Points on a hilly landscape, in no order, each with its height.
From any point a climber steps to the highest of the 2 points nearest to it. It stops when none of these is higher. Distance is the straight distance between rows; heights are no part of it.
giti: [149  93  94 107 164 138  79 154 108 128 110 149 118  79 153  60  91 166
 109  98 149 132 110 127 118 147 110 134 135]  height 695
fili: [150 154 125 143 107 113 106 200  87 146 142 164 136 154 125  84 125 137
 146 118 122  91 141 188 119 115 122 171  92]  height 395
Suri: [119 105 127 116 153 146 108  68 150  85 135 131 161  83 197 176 125  97
 113 119 146 170 109  85 107 122 148 124  97]  height 133
dezi: [114 118 130  96 128 100 119  86 135 182 150 129  84 112 112 161 107  97
 101 137 104 119 176 157 116 125 153  99 124]  height 480
tipu: [ 66 127 146 136 117 159 140  55 114  66 141 101 138 136 129 228 163 107
 151 149 153 158 124  68 124 100 125 120 108]  height 179
sapud: [143 168 156 110 123 122 141 109 166 113 150 143 126 125 137 213 169 122
 210 143 129 169 125  60 112 158 162 130 177]  height 67
zani: [126  93 157 115 162 154 153 162 158 124 106 121  86 121 155  74 118 149
 119 125 102  80  87 111 185 160 125 118 149]  height 202
sibe: [162 164 110 134 116 114 153 202  94 130 129 174 111 178 133  85 120  95
 152 123 140  83 132 173 144 103 117 180 122]  height 446
Biv: [127 152 114 137 115  71  82  97 147 148 166 113 117 100  70 153 144 224
 141 131 123 155 167 130  83 167  86 116 133]  height 254
lagip: [152 168 145 166 106 107 115  86 142 141 144 160 140 147 119 203 154 137
 182 148 101 121 185  91  84 108 126 148 123]  height 205
vaf: [137 155 111 153 116 101 166 156  98 175 144 143 162 168 125 131 134  60
 132 117 115 127 158 181 130  94 166 139 122]  height 312
rok: [130  99 146 103 141 121 145 182 154 150 123 118  64 114 115  63 126 169
 133 127  98 105 110 148 156 159 107 126 148]  height 229
siped: [144 123 141 101 157 113  93  58 175 141 121 146 113 102 143 188 113 139
 154 119  98 128 148  74 121 158 142 121 159]  height 805
Fes: [ 72  96 143 124 142 182 137 100 122  85 110  83 142 110 159 160 128 103
 101 123 137 118  83  97 185 118 152  99 118]  height 521
tukoz: [121 131 169 112 103 125 109 173 116 157 148 112  84 150  89  99 128 171
 109 136 102  68 171 184 133 124 118 117  83]  height 383
kana: [137 158 157 155 114 106 131  91 166 141 144 133 111 121  92 202 162 157
 175 154  97 116 187  90 118 135 116 119 143]  height 186
dovu: [152 157 113 132  99 167 133 147  62 105 105 138 119 137 139 106 125  68
  91 135 132 117 145 149 132  63 115 171  87]  height 509
tumo: [116 129 125 164  89 172 113 135  76  99  81 126 134 193  96 120 136 126
  98 134 117  56 155 123 166  68 110 166 115]  height 286
Lodil: [124  92 151 134 163 107 105  77 198 147 127 117 134  96 142 143 113 167
 117 115  98 115 140 101 126 168 130  98 144]  height 664
Tuko: [153 132 114 116 134 160 142 153  80  99 115 137  85  98 148 102 123  73
 104 131 147 128 128 141 139  94 125 158 107]  height 567
zese: [121 140 159 139 102 154 141 161  99 119 101 116  84 174  88 102 130 136
 109 139 111  42 159 142 167  91 117 141 128]  height 317
dab: [122  81 143 146 165 140 103  97 154 109 130 114 133  71 151 140 121 143
 106 113 118 122 132 106 130 137 139 116 132]  height 561
zum: [114 128 150 122 135 178 148 149  98  56 146 120 133  98 173 127 161  92
 145 139 169 167  62 107 114 104 140 148  93]  height 380
sok: [120 135 131 152 110 169 167 148  93 137  96  70 128 178  81 141 140  72
 104 150 137 102 125 151 178  98 147 112 154]  height 405
riri: [129 142 141 181 124  97  97 137 140 120 159 109 133  92  89 135 157 209
 147 129 124 129 172 133  85 141  86 136 121]  height 285
kupo: [100 136 142 190  93 190 147 132  79  75 105 110 182 191 126 148 174 113
 133 149 142 114  99 107 148  75 123 158  94]  height 294
fata: [134  97  88 112 161  96 121 129 152 159 135 141 157  92 150 108  98 120
 128  95 138 179 120 144 110 159 154 106 169]  height 459
liv: [157 157  93  98 107 143 158 160  80 122  87 134  93 205 107 105 110  64
  96 138 154  68 134 160 181  75 108 158 134]  height 568
noguv: [143 121 102 118 144  95 146 157 121 158 153 139 117  98 125 113 113  80
 132 109 139 174 137 182 110 131 154 117 146]  height 374
Meb: [119 135 120 142  91 187 138 147  81  96  70  66 140 185  91 149 145  67
 109 156 166 119  94 144 182  98 122 131 130]  height 448
magis: [133 159 123 166  95 124 131  67 114 138 131 163 176 175 135 190 153  93
 137 150 105 129 164  98  91  78 144 157 115]  height 233
namib: [ 87 115 161 136 148 142 139 115 153  61 166 113 157  96 170 175 170 132
 170 122 164 165  83  79 103 137 151 132 120]  height 62
litu: [153  92 114 118 166 109 113 115 162 171  95 146 187 108 170  97  65 105
 105 101 136 151 125 131 126 158 148  77 124]  height 566
mor: [142 100 149 132 162 150 126 123 158 137  87 127 184 106 183 111  76  98
  99 116 143 114 115 114 158 150 153  74  98]  height 689
Seme: [134 132 100 125 130 109 102 168 104 143 156 124 117  98 103  84 117 176
 128 105 143 164 128 172  91 149 113 126 141]  height 502
Sobu: [132 126 115 123 144  83  72  76 143 141 151 133 107  83 115 157 121 178
 132 118 130 153 159 124  73 154 114 123 143]  height 221
ripiv: [114 129 165 189 116 126 125 127 123 116 147 115 128 112  95 153 149 160
 131 134 106  94 191 129 116 110 110 127 108]  height 320
vad: [137 103 134 141 159 132 135 155 179 124 108 116 189 110 159  87 105 160
 143 103 131 143  81 113 152 193 138  97 150]  height 123
Melo: [113 133 146 127 138 117 157 114 188 115 153 127 142 108 152 190 152 121
 174 134 129 153 103  88 141 173 169 102 173]  height 82
Feg: [101 136 123 184  87 154 136  75 110 122  99 101 168 186  90 202 154  92
 118 167 133 116 154 111 140  89 134 120 133]  height 223
Tidi: [103 151 141 150 100 148 144  59 121 110 114 112 130 162 102 232 151  92
 153 168 136 134 149  81 132 107 143 112 143]  height 200
guvop: [150 160  97 139  97 172 146 156  72 106  73 116 140 212 121 124 140  64
 109 144 157  94 100 145 175  75 113 176 128]  height 503
vuv: [140 116 120  88 137 116 141 174  97 168 142 125  80 116 112  93 106  90
 120 113 131 126 148 200 138 115 141 118 114]  height 378
gur: [133 102  79  53 140 107 114 168 141 161 116 170  73 144 129  27  77 188
 123 105 159 115  86 157 148 164  86 124 147]  height 639
belub: [105 100 153 119 135  80 122 108 194 176 145  97 100  98 107 132 144 194
 114 138  70 129 139 121 122 175 112  92 144]  height 565
Farev: [120 112  72  93 144 119  95 149  96 153 137 133 128 100 125  57  89 190
 113  83 149 165 107 160 108 155 119 109 149]  height 582
Mubat: [124 100 116  74 139  72  87  80 180 205 133 136 124 126 124 129  87 181
 118 114  93 152 132 131 106 187 129  85 151]  height 399
vavo: [ 94 124  82  88 126  77 145 138 153 166 149  99 146 118  74  79 121 216
 112 109  90 189  93 140 132 187 104  94 155]  height 298
moni: [155 140 131  85 130  93 104  89 156 177 134 148  86 106 119 181 116 125
 164 125  91 148 154 109 101 161 145 116 171]  height 692
Rad: [115 106 108  85 127 103 135 182 141 159 131 107  96 122  88  47 119 207
 125 119 102 154  92 165 144 181  90 114 140]  height 261
Mub: [108  96 149 123 156 181 132 107 139 112  89 106 156 113 182 122  99 106
  84 114 128  95 100  96 189 128 150  91  98]  height 590
Kinu: [116 146 137 201 108 155 148 146  98 109 138 144 188 169 137 127 173 124
 139 139 112 104 126 122 129  85 146 168 112]  height 266
riv: [147 150 140 172 122 115 135 137 116 121 159 143 149 114 128 136 144  96
 139 139 137 157 152 146  74 101 140 149 118]  height 337
fezu: [146 105 121 127 164 125  89  63 157  89 148 140 148  80 172 163 134 126
 132 122 152 185 128  83  64 131 130 147 120]  height 160
siper: [111 139 168 165  99 129 123 156 120 145 139 108 119 143  88 122 147 169
 117 135  88  58 180 149 144 108 114 126 100]  height 350
Naba: [114 129 152 142 133 135 167 145 127 138 141 101 106 116 109 135 139  98
 122 134 107 112 142 147 151 121 154 107 147]  height 442
Gusiv: [106 118 129 175  88 162 115  98  87 116  91  94 155 171  87 155 138 107
  87 143 114  92 171 132 145  72 118 136 106]  height 255
fomo: [154 124 115 119 152  95  72  55 139 117 147 144 125  94 132 162 130 153
 139 116 150 188 151  90  41 131 115 153 147]  height 189
gesi: [140 147 135 136 126  89 123 101 189 130 148 124 116  92  94 180 158 180
 175 142  99 151 150  87 109 174 113 119 171]  height 168
nus: [138 125 108  96 134 101 121  80 139 159 141 149 104  98 142 172 101  68
 127 126 117 162 158 135 104 130 163 116 152]  height 574
sibu: [155 155 135 158 108 132 142  98 101 116 149 145 165 127 152 139 143  54
 110 146 129 171 141 140  71  77 137 158  87]  height 386
saso: [142 126 131  58 119 116 134 194 113 169 142 141  53 164 104  78 102 128
 127 124 134  96 140 209 146 123 119 121  92]  height 437
teb: [162 168 122 142 110 161 159 154  95  61 122 175 102 157 160 101 141  84
 133 156 178 112  95 118 126  88 103 194  94]  height 455
fup: [107 145  76  74 120  55 131  86 178 174 136 115 155 132  81 117 109 217
 125 116  75 186 108  94 122 195 107  94 172]  height 331
zov: [110 109 140 136 164 145 133 149 151  79 145 119 170  83 178 133 142 128
 156 112 161 161  73 101 126 161 160 124 137]  height 80
Fir: [145 124  85  71 119  99 130 191 129 144 136 168  51 142  99  54  98 171
 144 114 166 122 106 182 139 156  83 139 136]  height 560
Kefik: [134 129 136 120 108 112  84 168 108 160 165 120 104 121  85 103 120 186
 117 125 132 125 158 198 102 157 115 117  96]  height 433
das: [155 135 136 132 140 169 136 164 101  51 135 156  98 106 163  96 145 111
 153 143 177 142  80 111 112 112 111 180 113]  height 417
Kome: [126 151 118 162 113 137 176 158  89 159 116 108 158 187 103 130 139  67
 119 136 117 102 144 170 164  88 157 131 138]  height 361
Lape: [126 157 108 168 101 104 143 113 108 164 141 161 187 181 136 159 146  73
 122 138 104 120 158 144 111  79 167 151 126]  height 267
bana: [114 112 144 146 151 120 150 144 189 107 143 112 165  94 151 142 154 152
 160 116 130 159  91 108 144 190 151 110 171]  height 100
Fot: [152  93  96  82 159 129 113 171 128 135 107 168  74 105 157  57  89 134
 114 113 147 100  99 140 155 142 108 138 140]  height 768
pim: [137 139 121 162  95 162 128 114  70 109 122 145 175 158 147 115 147  85
  85 136 112 130 138 137 102  53 122 180  71]  height 450
Toker: [ 89 115 154 157 127 180 153 117 108  86 125  81 112 119 112 156 147 110
 116 140 137 113 123 117 166 110 144 117 130]  height 462
vome: [143 114 104 105 152  83  85  81 169 189 108 141 179 125 139 106  60 164
 104  96 127 147 136 121 101 177 127  80 149]  height 464
dusi: [110 154 162 118 129 130 137  84 157  76 162 132 135 127 151 217 176 119
 202 141 156 169 102  56  93 131 149 134 132]  height 54
ferim: [ 76 152 161 160  96 167 162 119  86  65 137  92 165 153 131 168 180  93
 151 154 166 148  88 105 122  86 133 130  95]  height 322
lidi: [ 65 139 139 111 113 175 153 131  82  65 124  86 139 119 163 152 170  83
 140 135 172 154  53 105 147  97 136 133 103]  height 348
lapez: [146 104 125 127 157 124 131 149 164 165  88 119 182 128 134  43  77 183
 113  98 118 139  98 127 140 189 109  80 144]  height 149
raka: [157 168 116 140 109 131 149 169 104  85 117 176  86 168 138  97 123  95
 132 146 167  73 134 137 145  92 100 184 115]  height 494
Vedi: [146 140 120  66 121 120 153 173 107 138 118 148  43 175 108  89 101  95
 107 128 144  64 144 176 163  95 105 141 121]  height 495
vonun: [131 138 108  70 132  65  90  76 180 190 130 130 114 123  92 142 114 207
 145 121  83 164 128  97 109 197 108 101 174]  height 360
mufik: [146 100 115 126 161 153 100 100 130 101 110 140 182  64 207 130 109  98
  95 108 150 162 108 103 116 132 143 122  93]  height 108
Mufu: [149  93 152 116 157 136 128 167 173 149  81 135 126 138 155  33  83 183
 117 118 112  94  92 116 158 182 101 108 133]  height 175
pegon: [143 105 112  84 146 159 127 143 107 111  99 150  61 101 156  86 101  97
  86 125 138  91 114 124 172 111 122 140 119]  height 650
mene: [145 150 132 182 112 113 122 170  97 137 150 154 172 147 133 106 149 131
 144 128 112 121 150 158  95 101 136 167 102]  height 349
Turip: [106 116 164 141 131 110 157 119 168 154 149 100  93 105  98 145 147 144
 121 143  87 108 158 131 135 140 139 100 149]  height 498

For each start below, name the point where the climber stops.
lagip -> liv
Tidi -> Fot
Rad -> mor
kupo -> raka
Suri -> Fot
ripiv -> Fot

Call two points neighbours if one is among the 2 nearest of the other. Go from one point of each pair to the other, from neighbour to neighbour, staying as high as possible. Name the lowest point that can't be avoided.
mor and siped -> Naba
siped and liv -> noguv
raka and Fot -> riv
